Points on a hilly landscape, in no order, each with its height.
A ball rolls from a point to whichever of its 2 nearest points has the largest drop for the distance, and stops where none of them is lower. Distance is the straight distance between rows; heights are no part of it.
Q_262 (h 659): [107 142 100 145  65 175 139  96 125 143 127 117 105 135 139  88 127  53
  69 100 124 110 120 141 120 162 145 141 125 168  82 158 100 128]
Q_164 (h 774): [106  86 129 126 171 131 144 108 111 116 186 148 171 163 160 149  92 146
 155 162 135 103 112 154 174  90 103  96 163 131 204  80 176 179]
Q_440 (h 306): [142 155 151  88 139 138 160 172 145 111 122 123 121 123 115 110 180 176
 134  91 121 181  97 117 104 105 115 168 141  93 119  83 142 118]
Q_438 (h 825): [126 168 132  97 145 189 195 105 148 120 114 172 159 140 144 128 132 160
 129  63  91 116 126 100 137 114  87 166 138 146 145 119 182 107]
Q_624 (h 704): [110 109 128  88 118 174  76  94 140 131 153 113 176 138 126 111  83  96
  84 142 180 101 153 128 140 144 141  80  91 164 111 164 144  92]
Q_709 (h 377): [141 174 142 115 126 136 169 137 138 116 102 140 131 130 139 127 168 165
 134  90 119 156 111 119 119 113 108 173 132 110 124 103 131 122]
Q_510 (h 146): [125 122 107 185 140  78  90 119 117 135 138 115 100 135 147 125 123  73
 138 160 109 123 137 155 144 147 126 139 141 112 128 136  78 176]
Q_654 (h 68): [151 114 123 155 156  68 112 120 116 121 124 138 154 123 120 144 116 151
 181 164 116 105 161 129 147 115 115 138 136 117 180 116 101 151]
Q_762 (h 732): [ 97 119 135  75 104 191 124  94 138 136 150  99 165 133 108 107 102 110
  71 128 187 117 115 121 117 139 158  74  77 162  98 152 168  78]
Q_599 (h 756): [106 119 153  83 129 184 131 109 141 121 153 115 174 130 110 124 108 121
  87 140 188 136  95 122 117 111 158  68  84 137 118 124 186  92]
Q_67 (h 507): [143 144 128  80  95 147 119 144 128 159  79 103 113  85  87 113 124 123
  82  73 132 106 164  89  81 176  95 167 114 179  72 179 102  86]
Q_691 (h 564): [130 113 121  94  88 163  94 123 131 151 113 107 137 101  98 119 103 109
  82 102 135  88 170 104  91 181 116 132 110 180  83 201 110  83]
Q_678 (h 854): [101 140 141  94 173 180 189  96 135 105 145 176 190 153 169 145 148 197
 152  97 119 130 112 147 160  78 117  98 156 117 164  95 211 134]
Q_560 (h 842): [ 78 158 131 164 105 129 139 121 128 141 166 105 108 160 174 101 178 101
  84 113 170 141  67 178 160 156 162 100 113 119  92 127 121 173]
Q_186 (h 531): [144 157 164 102 116  92  90 178 132 114 109  89 103 104  82 117 184 171
 114 127 164 176 104 113  97 137 140 135  99 111  93 107 106 107]
Q_268 (h 703): [164  62 136  87 125 140 112 165 114 104 131 130 121 111  84 133  81 115
 140 175 143 133 142 104  96 117 155 104 107 133 130 116 156  89]
Q_287 (h 406): [154 145 151  44 122 142 100 157 137 130 104  91 133  92  76 116 128 141
  84 106 155 153 127  80  84 130 131 125  81 147  82 141 133  74]
Q_343 (h 314): [132 178  73 183 177  53  77  68 149 129 116 125 165 149 146 128 124 114
 109 145 104 108 181 165 192 128  97  96 142 135 119 176  82 146]
Q_707 (h 686): [121  77 137  86 119 155  70 102 128 117 163 115 159 116 111 114  60  88
  99 175 174 106 166 122 127 153 142  80  95 156 100 170 139  86]
Q_999 (h 281): [143 163 125 135 121 129 161 114 134 129  90 142 130 128 133 141 143 144
 134 106 110 125 134 105 128 126 115 168 130 121 140 111 119 131]
Q_601 (h 230): [185  47 109 130 117 116 107 183 105 118 132 155  76 119  96 144  68 108
 191 156  97 119 184 123 107 139 126 159 143 145 146 125  97  93]
Q_783 (h 820): [ 72 138 134 150 109 156 165 132 133 131 169 123 114 163 164 113 164 121
 106 122 161 142  62 165 150 138 158 101 133 116 117 110 142 167]
Q_405 (h 670): [165 116 124 137 154 145 178 131 124 119  99 193 133 140 148 166  90 144
 188 114  67 107 143 106 137  77  85 178 173 125 203  87 158 143]
Q_171 (h 683): [150  59 149  94 143 123  83 147 122 109 142 116 129  94  82 126  62 118
 135 199 166 133 157 106 103 129 172  80  90 128 107 129 143  92]
Q_470 (h 367): [118 191  69 173 192  44 108  64 124 129 125 136 166 150 166 129 146 149
 115 138 122 106 149 163 191 118 113  86 158 130 134 147 100 166]
Q_710 (h 796): [ 88 133 134  93 149 163 133  84 131 126 164 139 202 152 145 125 115 142
 106 138 176 112 107 147 165 100 146  66 105 144 145 110 196 114]
Q_665 (h 439): [166 137 120 102  94 134 129 149 123 159  64 125  91  95 101 123 108 101
 107  63  96  97 177  90  84 169  90 194 132 170  95 185  87 102]
Q_216 (h 386): [148 183 115 148 122 102 135  97 139 137  75 124 142 123 124 134 150 145
 115  95 114 123 154 108 138 136 121 158 129 130 114 151  89 122]
Q_591 (h 635): [134 113 133 124 160 158 199 128 125 111 122 193 139 142 165 174 124 163
 181 116  69 127 118 123 148  64  93 155 176 106 201  75 174 164]
Q_23 (h 232): [121 143 138 112  65 153 123 130 126 134 106  97 104 111 115 112 155 119
  98 119 143 137 117 126  96 152 142 143 108 153  84 144 110 105]
Q_642 (h 145): [123 165 114 170 119  69  61  86 138 149  93 104 118 122  98 117 147 104
  97 134 111 120 179 137 137 152 127 153 121 124  82 201  46 114]
Q_99 (h 245): [130 166  97 170 142  61  74  81 141 136 106 125 152 135 120 132 127 118
 111 136 109 107 186 131 162 138 108 134 129 129 121 183  64 134]
Q_97 (h 665): [126  65 148  95 141 111  54 128 121 108 164 115 139 104  97 132  49 113
 127 197 161 111 171 124 120 148 155  86  92 137 107 146 125  81]
Q_660 (h 591): [118 127 140 138 138 179 216 125 128 111 120 183 124 139 182 156 152 140
 164  89  77 143  94 135 133  85 106 159 175 101 165  88 171 163]
Q_469 (h 777): [ 75 122 148 101 140 166 132  97 132 120 171 116 169 146 134 117 131 133
  89 144 204 138  77 162 141 116 166  55 101 129 117 115 183 111]
Q_140 (h 544): [113 137 126 168 144 145 202 109 121 133 125 177 111 144 196 155 150 113
 163  99  80 143  90 130 146  99 115 147 180  92 160 102 148 178]
Q_7 (h 432): [167 102 137 123 125 104 133 208 119 128 121 121  77 119 102 145 137 145
 173 141 110 160 103 113 103 113 127 158 125 104 152  76 118 140]
Q_657 (h 881): [116 109 146  83 144 215 204 138 146  96 130 161 139 139 151 124 132 158
 140  88  88 150  90 126 109  82 101 145 149 124 165  82 226 122]
Q_165 (h 605): [ 98 186 112 147  76 160 166  82 138 153 111 116 115 134 152  87 168  70
  62  82 124 117 104 134 128 161 155 147 115 159  69 165 109 113]
Q_261 (h 157): [166  69 105 149 106 123 129 152 104 119 123 162  89 125 115 138  76  73
 182 153  89 110 177 124 117 136 123 174 147 138 158 130  92 122]
Q_319 (h 833): [108 158 130 108 171 146 150  90 121 122 138 171 205 150 153 147 127 190
 141 113 131 112 138 124 173  82 111  99 143 131 174 104 171 127]
Q_526 (h 874): [113 125 151  87 169 178 183 142 138  94 143 153 163 140 152 140 161 194
 146  92 114 164 102 141 121  74 116 114 156 101 155  85 215 140]
Q_141 (h 906): [118 194  91 190 132  75 121  81 145 156  92 132 130 129 165 119 181 106
  99 114 100 148 120 152 182 142 140 123 148 118  96 154  79 140]
Q_928 (h 99): [135 116 135 138  87 124 100 131 120 132 125 111 102 118 110 119 140 120
 128 152 146 129 129 131 111 150 143 143 109 137 114 142  91 126]
Q_179 (h 410): [125 166  69 189 187  60 114  82 132 128 137 130 143 155 184 141 128 111
 124 154 101 115 133 178 180 125  98  86 169 119 144 132 119 199]
Q_803 (h 707): [127 128 112 132  84 175 147 109 132 141 113 132 127 131 134 103 103  83
 107 101 114 100 143 122 113 151 119 157 130 165 120 152 120 124]
Q_272 (h 360): [164 161 120 127 101 108 107 123 130 149  63 105  94 102  99 130 137 114
 100  80 107 111 175  93 108 162 102 192 128 148  81 190  62 104]
Q_243 (h 303): [189  34 123 117 111  99  93 205 108 129 132 133  58 115  83 145  88 128
 198 165 106 150 161 120  85 130 142 140 131 131 127  98 102 106]
Q_483 (h 608): [141 100 133  91 117 136  69 120 124 132 117 117 165 109  97 132  84 123
 105 132 142  99 190  97 111 164 122 127 105 156 108 185 111  87]
Q_998 (h 679): [ 80 136 167 144 123 158 165 181 134 131 176 108 101 137 148 127 190 159
 136 120 159 161  61 164 117 124 157  91 146  77 133 102 163 162]
Q_518 (h 641): [134  99 146 101 146 107  42 120 125 120 148 126 164 108 103 140  72 127
 131 175 145 101 202 108 136 154 130 105  95 148 118 177 103  86]
Q_325 (h 199): [126  88 131 147  94  91  58 138 106 132 152  95  88 113 105 103 126 107
 137 184 142 126 139 151 115 171 150 135 108 125  96 155  74 130]
Q_825 (h 259): [148 162 116 164  88  76  87 102 123 153  69 106  84 103 107 124 144  99
 110 113 100 137 172 114 108 156 129 178 134 130  78 192  50 111]
Q_724 (h 473): [146 157 157  62 133 120 102 166 139 113 116  94 127 104  81 114 153 158
  98 119 163 177 115  92  99 118 143 136  92 119  97 108 133  92]
Q_51 (h 366): [181  73 129 119 129  89  98 199 111 124 117 121  84 113  87 140 112 145
 181 164 123 145 140 109  99 119 131 148 116 125 141  87 108 118]
Q_73 (h 414): [155 136 147 118 126 105 148 205 129 123 121 119  76 123 109 125 172 161
 149 117 118 174  92 115 100 111 125 164 134  90 134  74 109 145]
Q_101 (h 577): [118 163 163 133 119  85  96 163 130 120 132  91 112 108 107 121 204 184
 116 120 183 168  96 142 107 148 151 110  94 103 100 114 110 123]
Q_260 (h 176): [151  98 139 153 134  63  76 151 104 121 130 115 117 116  98 134 123 153
 177 172 127 115 152 133 120 141 132 142 116 117 151 121  86 132]
Q_798 (h 762): [126  53 118 121 159 148 139 121 114 115 179 161 167 153 153 151  65 116
 172 177 126  91 135 138 163  89  97 114 157 137 205  87 178 154]
Q_196 (h 798): [ 76 107 141 118 123 165 149 123 129 131 171 119 143 144 150 119 143 129
 112 144 171 141  65 153 146 120 146  85 128 118 139 101 166 147]
Q_486 (h 465): [139 208  97 159 129  99 128  75 157 155  60 121 148 126 136 135 170 134
  88  76 106 124 152 106 161 145 129 161 122 129  86 184  88 107]
Q_84 (h 817): [103 156 140 109 168 131 138 100 126 117 147 150 191 140 135 144 136 186
 136 132 156 126 120 145 154  91 137  85 123 126 154 109 167 125]
Q_484 (h 449): [120 154  85 187 165  84 136  96 133 136 122 141 133 147 186 134 128  82
 135 140  84 124 126 158 176 117 104 116 178 117 142 120 106 184]
Q_24 (h 51): [145  90 112 168 114 102 110 136 109 134 125 138  79 128 131 129 111  77
 160 154 105 126 147 133 125 144 127 163 140 124 140 138  70 153]
Q_587 (h 736): [125 153 154 169 151  85 160 203 116 114 170 109  75 124 137 150 186 184
 179 125 123 148  77 139 115 110 151 111 160  64 167  99 140 192]
Q_586 (h 751): [143  46 123 101 151 176 152 135 123 114 154 172 168 140 133 147  50 117
 175 165 111 101 139 113 143  81 107 118 149 140 213  93 193 125]
Q_69 (h 156): [141 132 133 143 141  98 141 129 119 126 111 145 138 125 132 151 125 156
 164 147 114 118 143 121 134 107 107 146 137 118 172 100 115 144]
Q_592 (h 856): [125 138 133 103 129 211 207 130 146 116 122 169 130 142 153 125 128 134
 136  75  78 128 102 115 110 103  97 167 144 140 155  96 193 116]
Q_685 (h 785): [130 146 122 109 119 197 186 114 141 149 100 158 140 124 130 116  98 121
 116  73  92  95 146  93 108 137  85 166 130 173 145 132 174 108]
Q_286 (h 865): [ 87 184 112 179 110  90 121  98 132 152 137  96 110 153 155  97 184 103
  83 116 158 139  87 174 162 163 162 109 115 121  76 150  87 165]
Q_376 (h 650): [ 87 135 161 164 115 124 138 175 127 129 197  75  85 129 132 121 174 140
 136 142 173 152  50 162 126 137 171  79 139  77 138 114 146 169]
Q_576 (h 497): [109 147 106 182 142 111 174 100 124 145 133 160 120 146 190 145 137  91
 150 117  93 135 103 137 163 105 118 127 182 100 156 105 121 188]
Q_127 (h 708): [106 138 160 152 137 131 169 186 132 121 160 120  99 127 150 148 185 177
 157 116 135 163  76 146 114 112 137 115 151  72 149  94 155 163]
Q_137 (h 721): [153  46 132  81 131 169 137 162 123 109 142 137 133 116  94 129  58 103
 136 169 151 136 125  98  86  95 148  95 105 134 137  96 190 104]
Q_982 (h 616): [100 139 157 155 113 107 121 170 121 131 150  87 100 120 112 120 179 157
 125 140 177 150  70 158 116 151 157  96 106  99 121 112 117 147]
Q_301 (h 884): [109 178  98 184 114  84 115  87 139 146 116 112 112 153 161 103 159  84
  88 122 127 141 115 167 164 152 136 116 124 125  84 151  77 163]
Q_663 (h 212): [119 107 115 177 121  62  53 118 111 125 153  98  94 129 123 113 118  96
 134 168 131 118 143 159 126 169 126 142 120 112 108 157  59 160]
Q_50 (h 338): [136 140 143  77  96 151 116 132 133 138 106  94 127 105  95 116 133 135
  88 107 155 135 131  96  94 147 128 129  93 156  91 154 135  80]
Q_955 (h 737): [153  38 125  83 143 186 165 159 122 109 144 161 138 130 111 136  46 104
 156 164 117 120 119  99 103  81 126 112 131 134 181  84 212 110]
Q_997 (h 540): [114 195 108 139 101 142 151  84 150 150  88 126 136 137 138 114 166 116
  80  71 124 117 134 110 144 154 141 152 110 149  79 170 115 103]
Q_180 (h 746): [136 149 109 129 114 165 155 106 141 141  88 148 145 133 127 129 104 113
 111  90  94  92 165  94 121 144 104 168 136 159 134 157 129 113]
Q_727 (h 246): [154  69 144 152 147  58  53 178 107 123 151  96 102 108  85 131 116 150
 183 196 136 126 133 132 104 149 158 111 107 111 132 116  94 124]

For each start below, name the point where the ball stops.
Q_7 -> Q_24
Q_587 -> Q_928
Q_186 -> Q_928
Q_691 -> Q_642
Q_127 -> Q_928
Q_262 -> Q_999
Q_657 -> Q_999

Call two points neighbours if one is among the 2 nearest of the other. Go from one point of each pair to the other, from neighbour to neighbour, staying as low as possible. Name the highest point that can't be avoided.
Q_999 and Q_440 -> Q_709
Q_654 and Q_928 -> Q_51
Q_928 and Q_24 -> Q_663

Write out the way that a ball takes from each point below.
Q_803 -> Q_262, Q_165, Q_997, Q_486, Q_216, Q_999
Q_591 -> Q_660, Q_140, Q_576, Q_484, Q_179, Q_470, Q_343, Q_99, Q_642
Q_518 -> Q_483, Q_691, Q_67, Q_665, Q_272, Q_825, Q_642
